Points on a hilly landscape, in no order, each with its height.
A ball rolls from a point to whichever of its 2 nearest points has the largest drop for the distance, and stops where none of them is lower. Distance is the straight distance between rows; heights are no part of it.
Q_610 h=168: 3  2  -20  19  12  -3  10  24  2  6  30  0  5  7  -7  -4  23  -23  -2  5  12  -25  7  -10  -6  19
Q_425 h=770: -8  12  -24  22  -11  -35  37  6  -1  -21  -1  8  6  -7  -21  35  -20  -25  25  -8  12  15  16  -21  -1  -13
Q_899 h=461: 1  3  -25  2  27  -27  25  29  11  -14  3  -21  34  29  -23  -5  23  0  17  -13  -5  -18  -1  3  -5  6
Q_947 h=482: 4  7  40  -11  9  -5  -20  -12  -22  4  -3  -12  -27  -13  19  -14  -15  -8  -25  -1  2  -3  2  2  4  -6
Q_766 h=535: 20  7  -23  31  10  14  3  16  22  -16  21  1  20  12  -6  -5  46  9  -11  3  -7  -6  23  44  -2  -4
Q_117 h=693: 11  -21  -9  12  8  26  3  3  1  -11  -1  12  -2  8  -10  1  11  13  -6  16  -9  -8  11  2  1  14
Q_378 h=396: 2  4  40  3  8  -10  0  -1  -17  32  33  -17  -18  6  24  -35  30  -17  -10  -13  20  -11  3  8  -22  0
Q_468 h=724: 14  15  1  3  -5  -24  34  -6  5  -2  11  23  -2  -20  -4  27  -3  -20  18  -23  -18  -2  -15  -2  21  -20
Q_803 h=756: -9  2  -14  3  5  -6  -4  26  4  19  28  -18  11  7  7  -26  20  -7  5  6  20  -15  6  -6  -1  -1
Q_658 h=514: 18  4  -12  21  20  -15  27  18  14  -14  21  -6  34  10  -9  -7  33  -2  7  -6  -12  -22  2  25  -8  -4
Q_120 h=544: -1  8  47  -20  5  -28  -1  -2  -13  26  6  -16  -24  -2  25  -18  1  -7  -8  -12  2  -7  -11  1  9  -28
Q_89 h=543: -1  -16  -18  11  8  28  5  -8  7  -20  -15  14  13  3  -10  7  3  23  9  13  -23  14  -9  22  0  15
Q_307 h=718: 1  21  -20  -7  -33  8  -30  -7  8  -6  -11  20  10  -13  -8  27  -31  1  3  5  7  30  -2  -8  1  4
Q_830 h=526: 1  -20  5  27  -3  34  16  -31  -3  -9  0  21  -24  -14  0  19  -10  -8  -10  10  -16  7  -2  6  -9  23
Q_405 h=723: 21  -1  -13  1  25  20  18  23  12  -5  10  -23  10  15  6  -14  49  22  -1  -25  -8  -5  20  36  -24  -7
Q_261 h=376: 1  -24  19  -4  17  26  2  -18  -11  -4  -19  -10  -4  4  7  -18  -5  14  -9  8  -15  -8  -10  -7  -22  18
Q_807 h=373: 0  -19  9  19  16  -3  50  -8  -6  -13  11  9  6  -5  -17  19  -22  -16  15  -9  -19  1  -16  -8  -10  9
Q_303 h=485: 29  -6  12  19  0  -1  11  -10  -4  15  20  -1  -1  -11  12  -19  31  -6  -2  -7  0  -18  15  20  0  7
Q_939 h=468: -4  -5  -16  1  -18  27  -37  -4  10  5  -12  18  10  6  -1  -1  -23  14  -15  22  11  31  15  8  22  -2
Q_453 h=205: -1  16  -27  -1  1  -37  10  15  12  21  14  2  7  0  2  -1  16  -36  12  -1  18  -16  -4  -18  6  -6
Q_655 h=536: -5  40  -5  -19  -11  -23  -12  16  8  21  7  15  -25  -11  3  8  22  -29  -7  -14  14  -17  0  -18  19  -29
Q_993 h=425: -16  4  -17  1  5  -9  -22  22  -2  11  13  -14  -5  8  -2  -15  5  -17  -15  14  30  -19  15  -25  -6  10
Q_788 h=439: 4  -12  36  -7  14  3  -11  -1  -19  7  4  -18  -16  2  13  -24  -10  0  -22  11  10  -12  6  -1  -9  -2
Q_882 h=444: 8  -8  -7  -9  30  -15  24  28  8  3  4  -28  30  30  -20  -14  19  10  18  -15  -7  -16  -7  -3  -7  3
Q_309 h=578: -6  3  -45  21  -21  -15  -11  11  7  -22  -25  9  31  8  -19  22  3  6  4  14  11  24  27  9  19  3
Q_270 h=585: -5  -1  39  -11  0  -20  -1  9  -10  26  24  -21  -17  6  28  -24  2  -5  -5  0  18  -9  -5  8  0  -24
Q_418 h=402: 10  -26  11  -1  25  36  12  -11  -7  -11  -21  -7  -12  16  0  -11  15  22  -9  1  -17  -13  -3  -10  -25  21
Q_12 h=620: -17  -9  24  -2  -6  -6  -9  21  -7  16  37  -26  -9  16  26  -22  6  1  -3  7  32  -12  0  10  -6  -18
Q_547 h=496: -8  0  -33  9  -22  25  -27  -1  11  -7  -24  27  17  11  -13  17  -17  9  -8  23  9  36  12  2  15  13
Q_897 h=430: 5  -5  34  9  -4  -3  10  -2  -10  30  33  -20  -6  1  31  -34  38  -4  0  -17  20  -8  12  20  -19  -5
Q_920 h=600: -16  -7  -33  -6  -8  1  -14  18  5  -14  -23  -7  24  16  -15  -2  -3  26  11  15  1  19  19  3  15  3
Q_839 h=611: -8  0  -2  -22  2  -16  9  -3  2  -7  -13  8  34  -10  -11  4  -30  -1  29  -10  -1  9  -33  -13  -11  10
Q_906 h=489: 3  29  -15  -9  -15  -27  -7  11  6  12  8  15  -18  -11  -1  21  5  -26  -2  -7  16  -14  7  -26  15  -18
Q_804 h=358: 6  2  20  -11  -15  -5  -15  -21  -6  14  0  -2  -8  -25  20  -10  -9  7  -2  -10  -14  8  -6  10  18  -13
Q_600 h=450: 12  -6  17  17  -2  15  7  0  -4  22  29  -15  4  -5  26  -32  48  1  0  -16  18  -7  24  30  -18  0
Q_562 h=501: 15  -6  -3  16  20  -21  37  10  8  -23  8  -1  36  10  -17  2  13  -1  15  -7  -18  -16  -7  16  -2  0
Q_626 h=584: -14  -15  -2  3  6  38  -8  -33  7  3  -27  5  -7  -6  9  -2  -5  19  -5  18  -11  8  -21  15  -23  27
Q_880 h=454: 7  6  18  -18  15  -17  -4  3  -10  0  -6  2  -5  0  -5  14  -29  -23  -16  2  4  -10  -16  -40  -6  2
Q_534 h=491: -3  -8  -7  16  20  -18  44  11  5  -39  1  4  31  14  -28  12  -2  -1  19  -7  -20  -3  -10  7  -3  7
Q_619 h=241: 21  -3  7  5  10  -23  25  2  0  16  21  9  0  -5  -2  2  10  -22  4  -6  -4  -22  -11  -7  7  1
Q_232 h=832: 20  -6  21  20  -17  11  16  -45  -5  0  -2  4  -22  -19  15  3  15  -13  -8  -12  -22  -6  11  14  6  23
Q_161 h=769: 6  6  -3  -14  2  -35  21  2  5  3  -7  9  12  2  -13  22  -17  -24  17  -9  6  -5  -17  -37  2  -7
Q_734 h=550: -12  4  -50  38  -9  -27  4  20  6  -14  4  4  13  3  -15  23  15  -16  2  12  16  -3  28  2  4  6
Q_482 h=565: -6  1  -43  25  -17  -23  0  13  4  -19  -12  9  19  3  -18  26  2  -5  7  11  15  8  28  -3  10  3
Q_63 h=386: -14  -2  -33  9  2  -6  -14  25  1  3  5  -8  2  12  -11  -4  12  -7  -9  14  21  -18  21  -22  -4  17
Q_682 h=638: 7  -2  -13  26  -5  -9  28  0  6  -24  16  19  13  -13  -14  26  -11  -12  10  7  -12  8  8  13  12  -4
Q_438 h=613: -17  -14  -22  -10  0  26  -21  11  7  -10  -23  -2  6  19  -10  -5  -6  32  -1  23  -3  20  9  0  11  5
Q_890 h=405: 5  18  19  -20  13  -10  -21  8  -15  -6  -7  0  -16  -7  3  9  -31  -21  -25  6  11  -9  -3  -29  -1  -3
Q_93 h=428: 0  -9  -15  5  1  0  -4  15  -2  -6  7  7  -2  4  -14  7  -5  -8  -11  18  10  -18  16  -21  1  15
Q_65 h=729: 7  -2  -14  -3  20  7  15  34  7  3  19  -29  19  22  -1  -21  34  18  10  -16  -3  -11  9  20  -13  -5
Q_185 h=707: 17  -12  -17  5  21  30  7  15  6  -12  -2  -1  -8  22  -12  -2  31  24  -5  6  -11  -10  18  10  -7  10
Q_490 h=198: -16  -17  2  -1  12  52  -18  -20  8  0  -27  -7  -15  18  13  -15  3  43  -8  17  -6  22  -7  13  -9  5
Q_510 h=684: 0  32  11  -14  -17  3  -19  -9  -3  -1  -6  19  -14  -27  4  27  -15  -3  -5  -21  -14  4  -22  -14  6  -14
Q_751 h=645: -5  22  9  -12  -11  -6  11  -17  1  5  -3  18  -3  -29  -3  32  -23  -7  16  -34  -18  5  -43  -3  -14  -1
Q_293 h=397: -3  19  38  -9  -15  -4  -23  -22  -11  13  -6  -3  -26  -25  25  -6  4  6  -15  -20  -13  3  1  11  24  -20
Q_835 h=516: -17  -1  -35  9  -11  26  -10  1  12  -18  -24  27  19  9  -19  22  -10  15  3  21  0  38  -4  15  6  18
Q_719 h=570: -16  -16  -14  -22  12  23  -1  9  2  -15  -21  -16  9  20  -9  -14  -5  41  16  5  -19  16  -10  10  -3  5
Q_525 h=795: -1  25  -13  -4  -18  -27  25  -3  4  -18  -5  18  10  -9  -14  34  -23  -20  36  -22  3  17  -15  -21  -1  -14
Q_522 h=839: 0  16  -17  -21  -17  -39  -6  0  1  0  -25  -1  18  0  -3  7  -19  -8  25  -6  21  8  -3  -36  -1  -19
Q_439 h=608: -6  5  -19  21  -13  -3  12  -7  16  -34  -1  26  35  -12  -15  25  -13  1  16  7  -14  32  -7  39  8  2
Q_265 h=280: -4  -8  25  -1  -19  19  -14  -42  -1  11  -14  -16  -10  -16  29  -19  -7  9  -7  -1  -11  14  -1  23  1  8
Q_412 h=588: -12  0  -45  11  -14  -6  -13  15  9  -26  -32  2  28  18  -21  12  7  19  5  14  2  27  23  16  22  5
Q_416 h=337: -12  -7  -21  -9  2  -16  -4  22  0  -1  -10  -15  19  13  -12  -9  -5  9  6  10  10  -10  12  -21  2  3
Q_488 h=596: -13  -11  4  -23  6  -3  3  -5  -1  0  -15  -5  32  -8  -4  -13  -26  17  24  -5  -11  8  -31  1  -12  8
Q_165 h=562: -9  -10  -20  -19  14  29  3  2  9  -19  -22  -15  2  24  -6  -12  7  50  21  1  -25  30  -11  30  -3  2
Q_913 h=474: -2  6  -24  7  25  -35  33  26  13  -40  -2  -15  28  33  -34  5  22  1  12  -16  -14  -11  0  12  -6  6
Q_720 h=408: 4  6  22  -10  -2  -5  4  -26  -10  6  -7  8  -12  -24  10  12  -17  -11  -7  -19  -22  -2  -30  -8  -6  9
Q_222 h=243: 12  -4  31  -21  16  -33  14  3  1  34  6  -13  3  5  5  -18  1  -14  6  -7  3  -9  -21  -14  4  -17
Q_931 h=659: 10  2  -6  17  -14  -2  17  -7  0  -9  17  25  -7  -23  -7  31  -15  -14  4  -3  -14  9  4  2  16  -4
Q_844 h=481: -2  -7  -32  1  17  -4  19  26  2  -24  -7  -8  8  28  -27  8  14  9  6  2  -10  -12  10  -5  -3  18
Q_415 h=427: -1  -11  -11  -6  -3  3  2  -1  -1  -12  -8  11  21  -8  -10  5  -18  6  11  9  -10  6  -9  -5  0  12
Q_45 h=272: -6  -7  30  -6  4  23  -37  -14  -13  -5  -5  -11  -23  -3  18  -12  -26  5  -28  20  15  13  10  13  6  -9
Q_200 h=185: 0  -7  -1  -3  -16  16  -19  -24  6  10  -9  7  11  -23  11  -7  -17  14  4  3  -13  22  -10  25  8  4
Q_500 h=661: 1  34  30  -17  0  -13  -5  4  -6  9  -12  21  -23  -14  2  18  11  -15  -12  -24  -11  -16  -18  -23  14  -31
Q_687 h=743: -7  21  -32  25  -39  -3  3  -3  3  -23  -6  18  6  -8  -20  45  -26  -12  18  0  11  43  16  -5  1  -3
Q_937 h=589: 8  13  13  -10  -7  -11  -22  1  -5  17  18  4  -20  -16  7  -9  2  -8  -15  1  10  -9  10  0  19  -13
Q_340 h=374: -16  -11  -21  -7  1  7  -14  29  2  1  -1  -22  3  21  -9  -14  4  20  -3  16  11  -7  23  -8  4  1
Q_769 h=679: 2  16  -8  5  -18  -7  17  -2  0  -10  10  22  -10  -20  -10  38  -23  -16  10  -10  -7  10  -2  -18  9  -9
Q_87 h=702: 7  24  15  -14  4  -26  9  9  1  16  5  18  -24  -4  -6  22  5  -31  -9  -17  -1  -18  -13  -30  10  -19
Q_914 h=667: -5  30  20  -8  -12  0  3  -10  -4  1  -6  24  -17  -24  1  34  -7  -8  1  -33  -20  -2  -31  -19  1  -18
Q_252 h=623: 4  9  -22  16  -14  -20  12  0  11  -29  2  20  30  -12  -13  25  -11  -7  17  6  -7  17  5  17  17  -4
Q_661 h=635: -17  -21  20  -1  -9  7  -4  27  -3  8  31  -29  -2  25  25  -16  11  19  2  4  25  -14  3  17  -9  -17
Q_815 h=242: -2  -6  9  4  -19  22  -11  -45  7  12  -17  -1  -4  -23  20  -7  -6  7  -3  0  -17  12  -9  29  -2  18
Q_365 h=237: -1  -15  31  4  5  33  -30  -27  -11  -1  -9  -8  -27  4  17  -20  -5  8  -30  20  13  8  18  15  0  3
Q_229 h=360: 2  9  18  -15  10  8  -32  1  -16  -8  -9  -1  -17  -11  6  0  -33  -11  -29  16  11  0  5  -16  1  2
Q_889 h=556: -8  -8  -22  -4  16  31  1  -8  14  -18  -26  0  10  14  -8  -5  12  42  17  6  -25  27  -17  36  -4  14
Q_322 h=169: -18  -20  18  2  2  44  -19  -30  3  2  -24  -13  -12  6  23  -19  -5  27  -12  18  0  17  -5  17  -11  6
Q_985 h=605: -19  -13  -12  -2  9  40  -15  -17  10  0  -27  11  -2  1  -2  1  -8  29  -2  22  -9  18  -23  16  -19  22
Q_69 h=664: 6  -22  -1  0  9  37  -3  1  6  -4  -11  -14  -4  19  4  -18  18  41  1  6  -10  8  13  18  -1  -4
Q_554 h=473: -12  16  -10  -9  3  -23  -26  18  -4  12  6  -11  -11  0  4  -7  -8  -26  -19  12  35  -15  14  -30  -3  -2
Q_6 h=293: -4  24  -19  -16  -1  -38  6  15  15  32  12  4  -2  0  7  -7  22  -44  10  -8  16  -11  -11  -19  10  -20
Q_653 h=572: 0  -10  -5  22  -5  12  23  -26  4  -14  2  17  6  -24  -2  20  -14  -4  12  -1  -24  13  -16  29  -6  15
Q_642 h=445: -7  -8  -14  3  -13  24  -37  6  9  5  -6  9  2  15  -4  -7  -11  14  -20  27  19  17  29  4  23  -2
Q_431 h=484: -3  -6  -15  7  23  -11  37  15  7  -47  -7  -1  23  24  -32  10  7  9  15  -9  -25  -2  -6  13  -5  11
Q_563 h=113: 3  7  -19  11  5  -20  10  17  4  14  27  4  3  0  -3  -1  15  -30  1  5  15  -24  1  -17  2  10
Q_361 h=534: -10  4  -52  33  -3  -5  -5  26  9  -9  10  1  7  11  -14  12  24  -12  -4  14  14  -9  29  3  5  16
Q_689 h=463: 8  -10  -19  -12  27  1  19  28  2  -9  -3  -20  11  33  -22  -8  16  16  8  -8  -13  -15  4  -5  -10  13
Q_178 h=180: -12  -16  -11  6  -9  39  -18  -11  14  7  -18  4  17  12  8  -13  -7  38  3  16  -6  36  -2  36  17  -6
Q_737 h=429: 6  11  33  2  -16  -5  -22  -28  -11  19  8  0  -33  -18  18  -13  18  0  -19  -16  -3  -2  18  21  26  -8
Q_398 h=400: 3  2  -13  -6  -13  -6  -9  1  -1  -9  -5  13  10  -10  -8  15  -22  -4  2  11  3  4  3  -22  5  5
Q_267 h=703: 1  24  4  4  -9  -12  35  -2  2  -4  10  23  -13  -22  -10  39  -10  -19  19  -30  -17  6  -14  -16  14  -27
Q_113 h=558: -1  -21  4  16  3  38  1  -35  1  -6  -17  14  -14  -7  6  4  -1  8  -10  16  -15  3  -10  7  -18  27
Q_466 h=824: 6  31  -18  -17  -26  -36  -6  -8  2  -9  -28  7  5  3  -6  22  -18  -15  31  -18  15  10  -12  -39  -8  -22
Q_372 h=401: 0  -22  28  -7  13  17  -4  -8  -14  1  -9  -17  -6  6  10  -23  -8  13  -13  9  -3  -8  -1  -5  -15  4
Q_654 h=299: 24  -11  11  19  10  -14  37  -4  -4  3  21  8  1  -5  -6  8  6  -19  3  -7  -12  -21  -5  -2  0  7
Q_375 h=223: 6  -8  -1  9  18  5  8  21  -5  9  24  -2  -4  13  -11  -8  17  -17  -15  5  12  -30  3  -19  -17  22
Q_106 h=626: 3  27  24  -17  -5  -16  -17  3  -6  18  5  12  -27  -19  9  -1  12  -9  -14  -15  0  -12  -1  -6  23  -26
Q_336 h=347: 10  -8  36  3  20  1  3  2  -15  25  20  -17  -11  9  11  -32  25  -11  -17  -8  16  -20  6  -3  -29  12
Q_988 h=315: -1  -16  31  -4  -14  5  -5  -25  -8  11  -2  -20  -5  -11  28  -22  -9  15  -1  0  -7  6  -1  15  4  -9
Q_333 h=878: -14  -10  -4  -17  -3  7  -20  9  -3  -6  -14  -9  14  3  -2  -8  -27  16  -1  19  5  8  3  -15  0  -1
Q_832 h=751: 16  19  5  -6  -7  -25  16  0  3  12  11  23  -12  -19  2  17  13  -17  7  -20  -12  -14  -11  -5  26  -22
Q_146 h=494: 5  -13  7  12  -5  15  9  -23  -7  -6  5  19  -18  -20  1  19  -18  -10  -7  0  -18  1  -10  -2  -6  17
Q_745 h=752: -8  20  -27  22  -30  -16  17  -2  -1  -25  -6  14  3  -11  -20  41  -27  -16  26  -6  12  33  14  -17  -5  -8
Q_389 h=339: 12  -14  25  -16  12  -24  20  -9  -3  19  -3  -12  20  -3  6  -18  -9  2  18  -11  -11  -5  -25  -7  5  -10
Q_164 h=647: -8  -29  17  -2  -8  14  0  17  -1  4  13  -28  3  20  19  -16  5  34  6  4  9  -5  8  19  -1  -20
Q_162 h=655: -5  -30  14  -2  -3  24  3  1  -1  0  -3  -26  5  17  16  -20  5  40  10  2  -6  4  5  22  -2  -14
Q_217 h=624: -16  -14  -17  -7  9  37  -18  -3  6  -10  -24  9  1  10  -8  -1  -8  31  -2  23  -10  20  -11  3  -5  16
Q_809 h=426: 11  -22  11  6  18  42  -5  -13  -5  -7  -14  0  -21  15  1  -13  19  21  -19  12  -3  -9  13  -4  -16  15
Q_756 h=462: 23  -5  6  22  3  15  5  -1  -2  15  27  -3  2  -7  14  -24  46  -4  -4  -8  10  -15  22  26  -11  8
Q_410 h=398: -14  -14  -17  -1  1  28  -25  22  10  3  2  -13  -11  28  -5  -15  9  26  -13  21  16  3  29  6  8  -2
Q_435 h=850: 20  -15  27  14  -7  22  7  -39  -9  0  -6  0  -21  -6  13  -12  21  -7  -16  0  -5  -10  20  5  -9  25
Q_68 h=132: -5  -11  -8  6  -13  35  -23  -28  13  14  -16  13  11  -8  12  -7  -14  20  -3  11  -7  31  -7  35  10  6
Q_84 h=583: -22  -19  4  -23  10  14  -1  2  -4  -5  -18  -15  20  5  -2  -19  -23  29  15  3  -14  8  -22  0  -14  5
Q_154 h=419: 13  -21  15  -6  25  -5  23  9  -3  9  -3  -20  25  17  -10  -18  7  12  12  -11  -11  -17  -13  -8  -9  5
Q_568 h=490: -9  3  51  -1  -8  -10  -19  -12  -21  12  21  -22  -36  4  31  -17  5  -2  -17  -1  22  -4  16  30  3  -16
Q_741 h=813: 3  9  21  6  -22  7  0  -44  -5  6  -9  6  -22  -29  18  9  6  -8  -9  -24  -29  1  -8  13  11  17
Q_462 h=577: 8  22  -4  -4  -2  -21  -1  9  4  29  34  9  -15  -15  12  -14  30  -27  3  -8  8  -14  -3  5  18  -13
Q_130 h=451: -5  1  9  5  -11  7  15  -33  -3  4  -4  12  -16  -32  6  25  -19  -11  0  -18  -24  2  -27  9  -16  20
Q_75 h=857: -14  7  -16  -18  -20  -31  -19  11  0  4  -18  -17  17  2  5  -3  -23  6  13  8  28  8  12  -26  3  -24
Q_905 h=798: 3  16  19  4  -19  -2  1  -31  -5  7  -5  15  -20  -34  14  19  6  -3  -3  -31  -30  -3  -15  6  18  -2
Q_845 h=730: 2  20  -33  10  -42  2  -24  -6  7  -11  -15  24  15  -4  -12  33  -24  -4  8  6  12  37  11  -4  9  4
Q_618 h=739: 6  0  -15  6  17  -2  11  28  5  8  19  -17  22  13  -4  -22  28  2  8  -2  3  -20  7  6  -5  4
Q_548 h=500: 4  8  -49  4  15  -3  10  30  12  -27  0  -15  0  35  -23  5  33  9  0  1  -10  -3  21  16  -6  13
Q_436 h=784: 0  11  -19  5  -13  -30  25  2  3  -21  -3  16  19  -8  -15  29  -21  -17  28  -8  4  11  -4  -15  4  -4
Q_503 h=456: -5  -20  13  -5  19  37  -17  8  -5  -6  -5  -16  -21  23  0  -21  7  26  -21  18  9  -8  16  -1  -12  1
Q_237 h=529: -15  -2  -31  8  1  17  4  5  12  -34  -21  18  22  10  -22  18  0  20  12  15  -14  30  -7  24  6  16
Q_420 h=557: 0  -16  -9  14  4  14  19  -12  1  -19  -5  16  17  -9  -8  13  -8  6  14  6  -22  7  -15  18  -6  16
Q_179 h=344: 11  -25  22  -1  14  8  18  -19  -11  3  -13  -10  10  1  4  -15  -1  7  2  -7  -20  -11  -16  -5  -17  18
Q_403 h=780: 11  20  10  3  -19  -8  2  -12  0  5  4  26  -16  -31  6  26  8  -4  3  -26  -23  -3  -9  2  29  -18
Q_428 h=134: 16  -2  15  -9  15  -29  17  7  3  29  14  -5  8  2  1  -14  11  -18  7  -5  3  -19  -15  -13  3  -6
Q_101 h=622: -15  23  8  -13  -2  -19  -20  16  -2  26  32  -9  -22  -2  18  -23  11  -25  -9  1  29  -7  1  -5  9  -19
Q_975 h=771: -7  -1  6  4  3  5  -7  22  -3  22  38  -18  0  6  15  -33  23  -5  -1  2  24  -11  6  4  -8  -3
Q_660 h=513: -9  6  38  0  3  -4  -25  -2  -23  17  35  -17  -34  3  22  -24  11  -11  -20  2  32  -5  15  23  -6  -11
Q_136 h=630: -3  11  3  -17  -5  -11  12  -15  2  1  -5  17  12  -24  -5  20  -29  -7  23  -23  -11  8  -42  -2  -16  7
Q_561 h=421: -6  -15  -6  3  4  37  -32  4  6  0  -7  6  -11  21  -5  -12  -1  22  -22  29  14  10  23  2  14  1
Q_393 h=361: 15  1  26  -12  4  -17  5  -13  -11  12  0  6  -10  -14  8  0  -9  -11  -7  -11  -14  -11  -17  -15  5  -1
Q_771 h=523: 21  5  5  7  -4  -12  0  -1  -1  24  29  2  -7  -15  11  -19  25  -10  -1  -5  3  -15  9  17  14  -4
Q_743 h=286: 14  -12  22  5  25  4  9  12  -10  19  18  -8  -5  13  -4  -19  20  -12  -18  -1  9  -29  -1  -16  -25  18
Q_338 h=460: 5  -2  38  2  -17  -5  -11  -22  -11  21  16  -16  -25  -8  26  -24  13  4  -10  -6  8  -2  20  25  11  -11
Q_110 h=575: 0  19  -5  -22  1  -39  -8  10  2  13  -12  -5  -2  4  -2  7  -14  -25  -3  -1  24  -11  -2  -43  -2  -15
Q_23 h=394: -13  -13  -5  15  12  -1  44  3  -3  -26  4  12  15  -2  -25  23  -26  -10  20  -2  -13  10  -11  -7  -11  12
Q_501 h=889: -17  -16  2  -19  13  19  -17  10  -7  -12  -20  -11  4  12  -6  -10  -25  19  -10  20  -1  3  -4  -20  -11  7
Q_253 h=524: 15  5  -18  31  9  -10  20  14  17  -20  24  3  26  3  -10  1  29  -4  -1  6  -11  -17  12  32  -1  -4
Q_697 h=704: 1  30  -9  -11  -29  5  -21  -8  3  -7  -4  20  -3  -20  -6  34  -30  -4  6  -10  -2  19  -15  -14  -4  -2
Q_434 h=716: 24  -12  -5  6  25  31  16  13  5  -2  2  -10  -4  14  2  -12  47  19  -8  -14  -5  -14  21  18  -23  6
Q_492 h=342: 17  -21  18  19  13  -5  45  -16  -9  -2  9  5  -1  -4  -6  13  -6  -17  5  -11  -21  -12  -14  -8  -9  14
Q_524 h=203: -2  -19  18  8  1  42  -24  -33  0  2  -16  1  -17  4  16  -19  -1  18  -22  19  4  15  9  14  1  7
Q_834 h=375: -6  -2  -23  -4  -9  -20  -5  10  -2  -10  -16  2  18  1  -13  12  -18  -2  7  8  11  -1  9  -30  -1  6
Q_143 h=515: 3  11  51  -14  8  -21  -3  -16  -20  18  -4  -17  -26  -6  25  -17  -2  -9  -17  -16  -7  -6  -7  -1  5  -11
Q_334 h=305: 12  -10  35  -5  6  -4  10  -28  -14  11  -10  -11  -6  -8  15  -15  -7  -7  -10  -9  -18  -9  -14  -8  -10  15
Q_296 h=517: -3  2  -44  14  6  9  -6  29  13  -8  6  -9  5  22  -15  -3  30  7  -5  12  5  -9  27  8  3  16
Q_531 h=741: 6  13  9  -15  3  -29  20  3  2  8  0  14  -9  0  -11  29  -13  -31  4  -17  -2  -9  -19  -40  5  -13
Q_331 h=525: -5  27  -2  -19  2  -31  -20  15  -2  13  -3  -8  -15  0  5  3  -11  -30  -15  2  30  -13  6  -35  1  -16
Q_670 h=866: -18  1  -14  -16  -22  -12  -28  10  0  -5  -22  -14  20  3  2  0  -30  15  8  14  22  18  13  -20  3  -14
Q_956 h=314: -11  -2  24  -16  9  16  -28  -4  -14  -6  -13  -13  -8  -8  16  -9  -38  4  -19  18  7  11  -7  -3  -6  -5
Q_366 h=576: -14  37  1  -26  -9  -26  -20  19  6  26  8  0  -23  -7  14  -7  14  -26  -5  -7  24  -9  2  -13  17  -37
Q_506 h=592: -3  7  -16  18  -17  8  12  -17  11  -14  4  28  13  -27  -8  33  -23  -4  16  -4  -15  30  -14  35  1  5
Q_383 h=440: 7  19  -9  -10  -14  -19  -9  4  -1  -1  0  14  -9  -9  -5  23  -17  -17  -3  -1  9  -5  5  -32  8  -8
Q_556 h=388: 11  -21  29  -9  15  -10  18  2  -7  19  2  -23  16  10  5  -25  2  9  6  -6  -4  -14  -12  -6  -8  -5
Q_726 h=551: -1  -2  19  -3  -3  2  -26  3  -8  16  25  -9  -20  -4  11  -20  0  -2  -19  12  24  -6  19  11  9  -10
Q_852 h=449: -6  -15  2  -6  17  23  -22  15  -4  -6  -3  -9  -14  16  -8  -15  -3  11  -25  25  13  -14  17  -14  -7  9
Q_44 h=808: -1  39  -8  -15  -23  -21  11  -6  6  -11  -14  17  1  -3  -12  36  -17  -16  36  -30  2  11  -27  -33  -7  -21
Q_996 h=499: 1  22  3  -20  -3  -13  -10  -1  -6  -11  -13  6  -1  -5  -6  25  -38  -19  -3  -4  7  2  -19  -43  -14  -1
Q_180 h=678: 5  -21  0  3  3  29  -11  -6  1  -3  -8  2  1  4  0  -14  2  22  -5  18  -7  3  8  8  4  6
Q_399 h=411: 0  -7  5  -7  9  9  -23  8  -8  -5  -1  0  -9  2  -5  -6  -16  -3  -24  24  13  -11  12  -19  -2  9
Q_11 h=618: -5  19  0  -8  -3  -19  -6  15  4  34  37  -5  -11  -7  20  -28  23  -25  5  -3  20  -8  -5  2  11  -19

Two balls start at each pair of points below. Name the first point that both come to, or write -.
Q_906 / Q_161 => -
Q_766 / Q_361 => Q_882
Q_807 / Q_154 => Q_428

Where does a ball stop that starts at each point below?
Q_482 => Q_882
Q_23 => Q_428
Q_237 => Q_416
Q_600 => Q_563
Q_338 => Q_68
Q_101 => Q_416
Q_531 => Q_68
Q_110 => Q_416
Q_956 => Q_322
Q_11 => Q_563
Q_996 => Q_416
